The views of a scene show one set of named points, each view turned or mirrored, shifted and resized as a whole, with a little noise and some points left out.
In the rows, 128 means zero.

Scene 1
View 1
<187>: [100 144 118 162 108 108 126 173 135 134 137 136 132 159 126 130  88 140
 178 175 127 118  86 179 159 118  98 134]
<7>: [111 144  92 137 106 119 133 162 139 112 126 159 124 149 112 123 122 162
 161 165 139 106  99 166 157 106 109 108]
<179>: [102 143  94 137 105 117 132 138 134 131 111 203 106 177 127 103 140 190
 143 165 126 107 108 139 153 113 105  77]
<164>: [113 134  83 141 101 116 140 176 159 106 129 152 115 157 108 122 115 158
 173 176 133 115  93 176 164 102 108 122]
<171>: [121 162 120 140 122 134 128 115 100 134 121 170 140 135 145 110 146 169
 120 135 151  91 109 147 132 148 104  87]
<23>: [ 96 152 109 140  96 107 123 160 113 127 119 187 122 161 123 117 126 175
 149 166 128 106 111 150 164  97  99  91]
<181>: [130 128  66 141 110 127 148 153 182 112 124 159 108 167 116 112 121 173
 171 166 138 113  86 171 147 125 118 113]
<185>: [101 129  96 167 106 109 136 151 178 141 113 178  95 200 132 109  99 176
 191 185 107 132  81 157 154 131 102 112]
<214>: [122 156 102 139 122 135 134 122 116 124 125 162 139 142 142 116 143 160
 133 142 146  98 104 155 137 145 109  94]
<47>: [129 153 106 147 127 132 135 139 129 121 134 126 142 130 136 124 120 141
 151 146 146 105  93 175 134 152 104 121]
<212>: [108 153  92 123  98 116 129 170 122  99 128 178 125 138 105 115 144 172
 140 163 143  97 112 162 168  85 107  91]
<36>: [ 83 143 103 145  90  98 123 185 133 123 125 175 116 170 106 122 106 166
 178 186 118 119  97 160 177  81  96 105]
View 2
<164>: [151 128  87 102 151 123 158 115 122 103  80 161  95 148 131 138 158 106
 156 108 121 127 113  89 131 117 162 125]
<185>: [135 132 117 108 164 140 161 139 137  74  51 176 101 159 142 140 156  94
 163  94 157  95 100 127  90 105 143 114]
<36>: [141 161  94 104 160  98 185 134 126  97  60 147  94 151 144 130 161 115
 175 111 142 148 104  98 129 115 149 124]
<179>: [125 115 134 141 164 130 133 132 132  78  67 148 105 135 139 140 150 115
 161  90 124 143 110 126 115 119 130 111]
<212>: [134 131 107 138 152 100 148 128 124 100  81 117 105 126 138 127 154 132
 164 100 101 184 118  94 150 123 145 116]
<181>: [149 101 104 117 147 157 131 121 128  94  83 169 106 144 125 137 155 100
 149  99 118 111 115 105 120 111 158 116]
<7>: [144 129 109 117 151 115 142 118 127 104  80 144 100 141 134 143 155 120
 159 101 110 143 117 100 139 121 150 122]
<214>: [124 114 155 138 158 130 115 110 136  83  70 143  95 138 137 169 142 119
 154  78 110 141 112 138 123 122 123 115]
<187>: [153 159 106  82 165  98 158  91 133 109  67 174  80 166 130 179 150 108
 158  95 132 125 107 108 137 116 156 136]
<23>: [131 149 125 130 164  96 155 133 131  85  65 131  97 140 147 138 154 124
 170  94 126 170 106 115 130 117 132 118]
View 3
<36>: [110  93  90  87 158 106 115 142 151  79  85 109 137  90 170 175 135 151
 123 147 179  72 129 154 113 186 121 134]
<164>: [ 98  77 106  98 156 113 109 146 127  88 116  92 134 109 136 183 152 132
 121 146 142  84 132 146 104 183 133 109]
<47>: [141 106 117 128 155 146  78 137 147 122 124  92 153 122 126 162 143 117
 104 138  92 105 124 142  68 135 134  80]
<171>: [170 140 137 161 158 125  51  96 159 109 112 129 152 102 154 167 138 104
 106 154 121 108 130 135  68 106 143  96]
<187>: [119  87  80  95 168 149 118 153 161 108 102  82 153 101 144 159 125 155
 104 135 134  83 126 158  91 175 113 101]
<7>: [119 101 115 108 150 112  91 135 133  89 109 105 135 106 148 178 154 124
 121 153 138  91 128 146  99 163 135 112]
<179>: [124  98 123 140 162 109  77  99 141  93 106 133 132  97 160 187 142 119
 107 165 169  91 146 134  93 160 127  96]
<214>: [154 125 129 145 153 127  61 105 145 106 113 123 145 106 147 173 142 104
 107 154 123 105 130 136  75 124 136  92]
<212>: [139 126 127 101 145  90  75 132 131  69 101 121 130 105 159 177 158 115
 128 156 144  87 125 149 109 146 149 146]
<23>: [143 117 115 109 159 104  86 115 157  84  83 124 140  86 176 173 136 133
 117 154 167  86 132 148  98 156 130 133]
View 4
<181>: [112 156 146 114 142 160 126 159 146 144 136 162 132 104 139 131 131 110
 135 129 117 143 153 121 133 130 114 131]
<23>: [134 156 139 127 132 136 142 158 159 124 106 130 124 115 123 112 113 127
 132 130 135 133 151 134 147 132 129 108]
<214>: [115 162 122 131 118 126 121 163 138 117 115 144 125 141 119 132 134 110
 142 128 144 141 144 119 135 120 114 131]
<212>: [132 140 123 116 118 144 130 145 155 126 113 124 121 106 118 113 122 126
 136 128 137 125 147 125 136 142 126 125]
<185>: [114 171 169 132 164 160 146 173 156 138 120 167 138 110 148 128 115 117
 127 130 111 153 160 142 156 120 122 104]
<47>: [102 161 132 127 117 116 133 167 125 128 112 150 123 126 135 134 162 113
 144 131 132 146 136 127 124 116 112 132]
<7>: [122 149 136 117 129 146 138 154 149 133 116 140 125 104 134 119 134 121
 134 131 126 137 145 129 133 134 122 124]
<164>: [115 148 147 111 141 156 142 155 150 143 120 147 127  88 141 120 141 128
 132 131 116 143 148 132 135 138 119 122]
<179>: [123 165 142 129 139 150 126 162 154 127 122 150 129 125 122 126 111 110
 136 128 131 141 157 127 151 123 120 118]
<171>: [114 167 119 134 110 116 120 168 137 107 109 141 125 149 110 136 131 109
 145 127 152 140 140 118 140 116 118 126]
<36>: [135 147 155 121 138 149 158 156 163 133 108 132 127  88 139 108 118 134
 124 130 122 139 150 147 145 143 130  99]
View 5
<23>: [125 140 114 125 183 162 105 132 180 140 131 166 127 125 146 151 136 118
  80 107 169 114 148 114 170 151  88  95]
<212>: [150 136  97 126 175 174 107 107 172 120 138 172 140 138 141 136 123 148
  85 136 166 103 151 114 170 151  94  91]
<187>: [ 91 129 127 139 188 146 143 114 135 112 108 158 160 111 163 183 117 113
 102  80 173 156 166 132 204 144  67  93]
<47>: [131 132 110 154 172 132 149 105 105 109 126 173 174 118 165 140 103 119
 134  83 140 134 168 133 145 135  95  93]
<171>: [156 146 114 155 182 135 122 120 132 134 152 173 152 133 164 107 119 111
 112  75 138 113 156 123 104 132 132  96]
<36>: [100 132 115 115 185 166 114 125 182 133 119 156 127 117 149 180 139 122
  76 113 185 127 157 116 213 158  63  92]
<214>: [145 144 106 145 175 135 126 121 136 130 145 176 153 126 161 118 119 117
 117  89 132 116 159 132 119 137 114  98]
<181>: [ 95 130  72 104 153 132 154 114 147 144 118 164 143 110 154 149 133 135
 124 129 136 115 178 146 173 146  52 106]
<185>: [ 58 131 103  96 177 123 146 144 176 173 113 145 125  96 162 171 147  96
 104  89 147 131 180 143 184 153  51 110]
<179>: [111 139  99 113 174 135 126 134 178 167 136 163 132 123 154 135 140 113
  97 100 138 105 168 127 150 150  94 102]
<7>: [123 133  94 126 169 152 130 107 154 123 125 171 149 122 151 152 123 131
 101 124 158 122 165 127 181 147  72  91]
<164>: [100 122  90 111 165 151 141 109 149 124 115 158 149 119 155 167 126 137
 104 130 163 124 168 135 200 152  53  94]
View 6
<212>: [155 127 160 144 165 104  98 150 155 123 148 121 188 142 155 104 111 136
 137 140 125 103 148  82  90 128 125 175]
<164>: [131  98 209 116 162 136 120 142 146  96 131 173 178 136 121  97  89 116
  86 137 104 137 127 103  72 146 171 113]
<7>: [154 129 174 137 151 129 115 145 148 122 130 118 169 152 152  81 110 140
 118 129 118 116 139  95 111 130 142 151]
<23>: [150 118 169 129 176 137 102 144 134 131 136 135 177 164 151  88  95 143
 123 153 121 111 146  97 119 124 124 176]
<181>: [161 137 218 115 139 127 118 150 149  97 119 149 166 143 131 109 109 112
  78 108 117 125 130 111  82 135 160 120]
<47>: [135 141 175 166 101 143 132 150 163 120 123  93 146 132 148  54 127 143
 111 130 110 136 134  86 113 132 174 108]
<185>: [154 106 223  97 168 173 122 142 115 107  99 177 161 170 119  97  80 120
  65 123 112 129 134 129 119 129 161 125]
<214>: [166 162 167 153 122 135 125 153 146 130 121  79 153 154 168  68 123 149
 120 125 129 119 140  93 135 117 144 148]
<171>: [166 168 162 162 113 141 123 151 144 139 120  63 143 164 171  60 131 153
 128 125 131 112 144  90 147 114 133 151]
<36>: [129  86 177 116 199 137 102 146 135 116 145 179 187 153 132  92  79 131
 113 161 107 121 139  99  97 138 141 161]
<187>: [108  91 172 137 154 158 129 138 143 116 131 156 166 136 126  49  86 137
 102 156  97 149 136  97 101 144 179 116]
<179>: [177 137 193 119 152 139 112 149 132 120 111 126 163 166 146  99 107 127
 102 119 130 113 142 111 128 115 133 157]

Which points are out of place in each view (at most two, in the order of its rows)? Write - if all are in place.
view 1 => <179>
view 2 => <214>
view 3 => -
view 4 => -
view 5 => -
view 6 => <164>, <7>
